Points on a hilly landscape, in no order, each with its height.
From any point a ball rolls to the lowest of the 2 points nearest to it. It stops when none of these is lower. Distance is the straight distance between rows; heights are no part of it.
K836: [-1, 17, -50, 21, -40, 2, 54, -35, -4, 30, 28, -16, -17, -26, 13, 25, 56, -29, 17, -8, 22, 3, -8, 13]  h=7.4
K50: [22, -2, -26, 6, -14, -14, 11, -1, -66, 56, 5, -4, 15, -25, 38, 42, 49, -32, 36, 42, 23, 2, -11, 2]  h=51.4
K331: [-3, -18, 9, -28, -10, 2, 24, 2, 24, 23, -1, 29, 47, 9, 4, -30, -35, -22, -12, -16, 11, 19, 26, -16]  h=77.9
K4: [-3, -4, 35, -23, 13, -8, -65, 29, -11, -37, -45, -29, 1, 18, -9, -26, -24, -24, -2, 23, -2, -9, -18, 7]  h=42.3
K960: [42, 16, 32, -47, -10, 8, -18, 20, -28, 32, 19, -14, 49, 17, 18, -23, 5, -30, 32, -22, -18, 1, -13, -13]  h=6.6
K535: [28, 10, -2, -28, -30, 26, 9, 13, -22, 20, 8, -12, 37, -7, 14, 0, 30, -33, 28, -23, -13, -7, 14, -9]  h=37.0
K615: [-7, 37, -6, -3, 1, 22, -27, 1, 0, -21, -35, -31, -3, -30, -12, 15, 12, -13, -5, -23, -16, -3, 0, -9]  h=66.0
K826: [-11, -20, -9, -30, 2, -17, 35, -11, 18, 58, -3, 25, 37, -21, 31, -16, -46, -24, -16, -12, 19, 31, 3, -31]  h=74.5
K975: [-37, -4, 24, 16, 10, -8, -42, 19, 35, -66, -31, -13, -8, 20, -60, -46, -30, -9, -12, -24, 10, 9, -3, 12]  h=56.7
K335: [26, 3, -6, -10, -1, -4, 2, 0, -43, 43, 18, -6, 1, -12, 27, 18, 27, -2, 24, 15, 6, -10, -16, -3]  h=57.4
K459: [-8, -7, -11, -35, 39, 16, -23, -2, -14, 34, -23, 3, -18, -5, 53, 1, 3, 4, -24, -3, -9, -7, -21, -37]  h=46.6
K542: [-30, -12, -43, 53, -10, 43, 18, 6, 36, -7, -22, -12, 0, -48, 19, 30, 25, 25, 6, -10, -4, 8, -11, -17]  h=77.7
K701: [25, 10, -7, -1, -17, -1, 17, 14, -11, 20, 41, -5, -2, -19, 20, 16, 21, 21, 36, 0, -11, 4, -17, 5]  h=62.0
K364: [-4, 7, 36, -33, -11, -20, -12, 4, -5, -42, -25, 19, 3, 33, -37, -13, -10, -46, -19, 18, 19, -24, 53, 16]  h=74.1
K767: [7, 6, -13, -15, -10, 37, 6, -17, -19, 4, -13, -8, -20, 14, 9, 20, 50, -17, -13, -14, -8, -36, 27, -10]  h=44.6
K436: [-1, -10, 26, 11, 27, -26, -42, -14, -27, -28, -20, -7, -36, 27, -20, 3, -5, 13, -17, 43, 5, -20, -8, 30]  h=58.7
K495: [-18, -21, -12, -30, 14, 17, -11, -1, -14, 20, -50, -5, 14, -3, 41, 0, -5, -32, -22, 7, 0, -7, 6, -34]  h=35.4
K328: [1, 25, 18, -37, 5, 7, -35, -3, -16, -30, -40, 0, -15, 25, -13, -4, 12, -43, -27, 0, -3, -25, 32, -5]  h=70.0
K142: [8, -25, 0, 29, -13, -25, 35, -7, 34, 29, 60, 8, 19, -4, 4, -14, -47, 34, 22, 6, 1, 32, -34, 21]  h=68.3
K163: [-38, 2, -30, 30, 18, 36, -2, 0, 32, -16, -19, -9, -30, -29, 5, 15, 13, 37, -24, -32, -11, 5, -11, -32]  h=69.9
K702: [-16, -36, -22, 37, -22, 6, 40, 7, 20, 6, -4, 0, 49, -24, 16, 12, -18, -8, 24, 20, 4, 15, -3, 5]  h=78.4
K376: [-9, -31, 32, -8, -11, -2, -28, 18, -12, -41, -29, 1, 6, 44, -31, -18, -6, -34, -6, 39, 16, -34, 24, 24]  h=76.9
K422: [-13, 8, -2, 0, 35, -20, -14, -7, 12, 3, 14, 0, -51, -13, 13, 3, -21, 43, -19, -14, -13, 19, -32, -2]  h=61.4
K749: [28, 6, 29, -15, 33, -48, -21, 4, -43, 26, 5, 26, 0, 19, 8, 10, -17, 19, 1, 57, 16, -9, -3, 12]  h=52.1
K202: [-46, -12, 8, 20, 1, 0, -6, 2, 33, -56, -36, -4, 16, 5, -47, -30, -32, -23, -14, -8, 26, 0, 17, 4]  h=62.4
K54: [-15, 1, 11, -18, 14, -9, -38, 6, -17, -13, -46, -24, 6, -9, 3, -13, -29, -32, 0, 21, -2, 3, -14, -1]  h=32.9
K824: [-4, -13, 20, -2, 34, -20, -34, -23, -39, 1, -25, -19, -23, 45, -9, -7, 10, -21, -12, 41, 38, -43, -1, 18]  h=61.0
K816: [1, -30, -15, 44, -7, -14, 39, -5, 29, 6, 34, 20, -5, -1, 10, 13, -20, 43, 7, 32, -5, 17, -8, 18]  h=65.3
K916: [41, 12, 33, -7, 7, -1, -25, 17, -30, -4, 26, 5, -17, 33, -10, 6, 22, 32, 15, 5, -21, -21, 3, 15]  h=53.5
K519: [-14, -41, -15, 40, -25, 24, 39, -18, 20, -6, 0, -14, 35, 13, -15, -5, -5, -14, 17, 12, 9, -8, 14, 21]  h=82.1
K628: [13, 17, -7, 8, -23, 8, 24, 40, 17, -2, 35, -5, 11, -47, 15, 15, 13, 37, 36, -15, -19, 26, -18, -5]  h=67.5
K925: [4, -35, 3, -6, 2, -20, 27, -8, 15, 47, 31, 14, 33, 5, 31, -24, -44, 6, 12, 4, 17, 23, -22, -1]  h=71.2
K819: [-21, 6, -2, -23, 25, -8, -6, -11, 25, 20, 0, -11, 3, -11, 12, -32, -45, -6, -9, -34, 6, 22, -31, -13]  h=66.7
K313: [11, 40, 24, -33, -11, 21, -32, 28, 2, -37, -33, 1, 32, 9, -16, -14, 5, -44, -12, -23, -19, -5, 34, -19]  h=62.3
K527: [15, 25, 1, -23, -22, 27, -5, 24, -7, -11, -17, -7, 51, -8, -5, -2, 12, -37, 9, -23, -17, -3, 29, -24]  h=52.3
K64: [23, -11, 19, 9, -2, -7, 20, -18, 11, 2, 62, 28, -24, 51, -30, -7, 8, 37, -1, -14, -3, -6, 14, 23]  h=23.8
K694: [47, 15, 30, -26, 7, -26, -14, 20, -39, 13, 21, 25, 11, 15, 6, 7, -1, 23, 10, 32, -8, -11, 5, 7]  h=49.3
K492: [10, 24, -21, -12, -12, -5, 45, -20, 3, 10, 35, 31, -18, 6, -4, 17, 23, 6, -16, -10, 6, -2, 35, 4]  h=24.1
K874: [8, -12, 22, -36, 10, 4, 2, -18, -5, 29, 20, 13, 9, 51, 4, -37, -4, -19, -11, -21, 18, -20, 9, -6]  h=58.4
K173: [-14, -34, 11, -1, -15, -1, 20, -6, 17, -7, -1, 8, 34, 26, -17, -25, -31, -22, 3, 3, 12, -4, 17, 13]  h=80.9
K560: [20, 20, 22, -33, 0, -18, -8, 21, -4, 2, 12, 16, 15, -2, 4, -8, -25, 7, -1, 0, -14, 11, 8, -4]  h=43.2
K254: [-7, 21, -31, 42, -25, 40, 19, 18, 22, -20, -25, -3, 13, -54, -3, 38, 42, 20, 11, -17, -8, -2, 12, -21]  h=80.5
K349: [-1, 1, 11, 12, 21, -46, -22, -10, -14, -19, -7, -3, -25, -4, -9, 8, -32, 12, -5, 51, -1, 0, -14, 31]  h=56.5
K679: [-24, -36, 20, 21, 19, -16, -23, -8, 16, -26, -3, -12, -18, 31, -26, -26, -37, 18, -1, 4, 1, 4, -24, 26]  h=56.4
K777: [12, 14, -30, 17, 4, -55, 27, -37, -32, 30, 21, 14, -34, -14, 13, 37, 14, -7, -1, 62, 24, 3, -5, 18]  h=19.9
K977: [27, 39, 1, -36, -23, 39, -5, 23, -15, 16, 20, -14, 9, -14, 20, 5, 48, -16, 23, -45, -22, -7, -3, -24]  h=53.7
K90: [29, 3, 29, -1, 46, -6, -31, 1, -25, 26, 38, 5, -35, 40, 3, -1, 14, 53, -4, 2, -6, -17, -24, -1]  h=56.9
K461: [6, -30, 17, 26, 4, 11, -5, -23, 7, -10, 45, -2, -40, 55, -40, -12, 22, 32, 5, -21, -10, -11, -4, 26]  h=30.6
K723: [-39, -18, 4, 21, 29, -14, -8, -10, 42, -26, -7, 0, -15, 12, -28, -36, -43, 29, -25, -26, 3, 28, -19, 5]  h=60.2
K708: [6, -27, -19, 47, -19, 19, 24, 1, 6, -3, 16, 7, -10, -2, 11, 33, 24, 34, 12, 34, -13, -3, -1, 17]  h=61.7
K341: [-10, 12, -11, 12, -12, 28, 7, -16, 17, -2, -3, -33, -4, -12, -10, 3, 19, -11, 8, -39, -9, -4, -4, -2]  h=56.6
K401: [7, -3, 24, -6, 25, -64, -14, -10, -10, -4, 6, 29, -19, 17, -7, -4, -47, 17, -12, 44, 15, 4, 3, 29]  h=54.3
K631: [-1, 21, -48, 2, -49, 0, 43, 4, -32, 30, 7, -3, -10, -56, 35, 48, 73, -24, 36, 11, 19, 22, -9, -1]  h=30.9
K502: [8, -10, -15, 15, -12, 56, -3, -22, -9, 9, -2, -26, -39, 8, 13, 23, 62, 13, 3, -21, -10, -34, -12, -3]  h=56.8
K62: [-27, 12, -21, 6, 30, 7, -17, 5, 15, -2, -11, -15, -51, -42, 23, 25, 4, 38, -20, -12, -18, 8, -25, -25]  h=64.8
K215: [-24, -21, 29, -2, 17, -12, -63, 28, 14, -53, -33, -20, -15, 32, -38, -44, -35, -11, -8, 3, 7, 4, -26, 23]  h=50.3
K81: [-11, 12, -13, -3, 4, 8, 15, 17, 27, 17, 16, -4, 6, -35, 27, -6, -12, 27, 2, -32, -11, 23, -29, -24]  h=71.5
K68: [30, 5, 2, -9, -12, 0, 33, -2, 7, 5, 57, 37, -13, 25, -3, 10, 17, 32, -6, -10, -11, -5, 26, 6]  h=16.4
K735: [-5, -27, -10, 35, -7, 31, -21, -4, 0, -19, -23, -23, -17, -4, -2, 20, 10, 14, 8, 13, -19, -11, -15, 18]  h=53.9
K199: [10, 2, -50, -8, -46, -16, 46, -5, -51, 49, 14, 11, 10, -41, 33, 41, 53, -45, 27, 13, 22, 23, 11, -8]  h=42.4
K662: [9, 14, 15, -22, 43, -16, -32, -5, -1, 14, 33, 9, -54, 19, 9, -15, -7, 43, -21, -24, -11, 2, -31, -8]  h=59.1
K673: [-29, -30, 2, -24, 10, 2, -27, 8, -11, -6, -72, -15, 22, -4, 19, -11, -26, -42, -17, 29, 6, -4, 3, -17]  h=18.9
K154: [38, 10, 38, -40, -9, -5, -15, 34, 2, 20, 25, 7, 53, 3, 6, -32, -34, -4, 23, -22, -19, 22, -14, -7]  h=31.0
K709: [-13, -19, -6, -37, 27, 14, 14, -22, 7, 38, -2, 22, -11, 25, 35, -17, -7, 2, -34, -13, 8, -13, 8, -30]  h=53.6
K333: [-1, 6, -10, -13, -7, 5, 22, -21, -6, -11, -11, 26, -15, 22, -9, 17, 21, -15, -32, 8, 3, -22, 57, 0]  h=32.8
K549: [-33, 18, -2, 27, 4, -18, 16, -3, 30, -39, -37, 10, 42, -29, -38, -16, -35, -21, -16, -6, 21, 8, 31, -15]  h=66.8
K698: [-19, 21, -9, 46, -12, -11, 34, -12, 32, -44, -10, 12, 25, -20, -49, 3, -9, -4, -7, -9, 12, 3, 38, -3]  h=70.1
K863: [-1, -14, 4, 33, -12, 33, -12, -6, 8, -33, 3, -16, -15, 16, -37, 4, 19, 16, 3, -20, -21, -12, 4, 15]  h=43.3
K744: [-33, -6, -10, 10, 30, -15, -3, -5, 50, 1, -7, -1, 4, -12, -8, -46, -66, 30, -23, -37, 11, 43, -35, -8]  h=63.2
K650: [23, 39, 14, -22, -1, 35, -47, 23, -11, -13, -4, -22, -20, -7, 5, 6, 30, 9, 4, -28, -35, -12, -7, -17]  h=67.0
K271: [-2, 39, -20, 22, -13, 10, 2, 21, 1, -32, -37, -5, 15, -54, -15, 32, 11, -2, 3, -1, -15, 8, 17, -10]  h=73.2
K394: [-3, -8, -17, 41, -23, 5, 42, 16, 31, -21, 2, 22, 53, -24, -14, 11, -22, 15, 10, 8, -3, 16, 26, -5]  h=74.4
K377: [9, 27, -37, 25, -14, -34, 39, -48, -23, 17, 37, -10, -38, -18, -2, 28, 32, -22, 10, 28, 20, 1, -5, 35]  h=22.1

Two balls start at each pair of points below. Name the first point that both come to, or write -.
K436 / K679 => -
K254 / K698 => -
K628 / K394 => -

Call two points neighbours if one is among the 2 nearest of the other. Go from one point of each pair to the other, from neighbour to neighbour, staying as low as possible. Name the highest point that can't be avoided.
K836 / K535 => K376
K836 / K673 => K81
K68 / K535 => K650
K777 / K836 => K377

For each start below, name every point that the ball comes to, in order.
K542 => K163 > K62 > K422 > K662 > K90 > K916 > K694
K81 => K819 > K744 > K723 > K679 > K215 > K4 > K54 > K673
K331 => K826 > K925 > K142 > K816 > K708 > K735 > K863
K549 => K202 > K975 > K215 > K4 > K54 > K673
K364 => K328 > K313 > K527 > K535
K502 => K767 > K333 > K492 > K68
K824 => K436 > K349 > K401 > K749 > K694
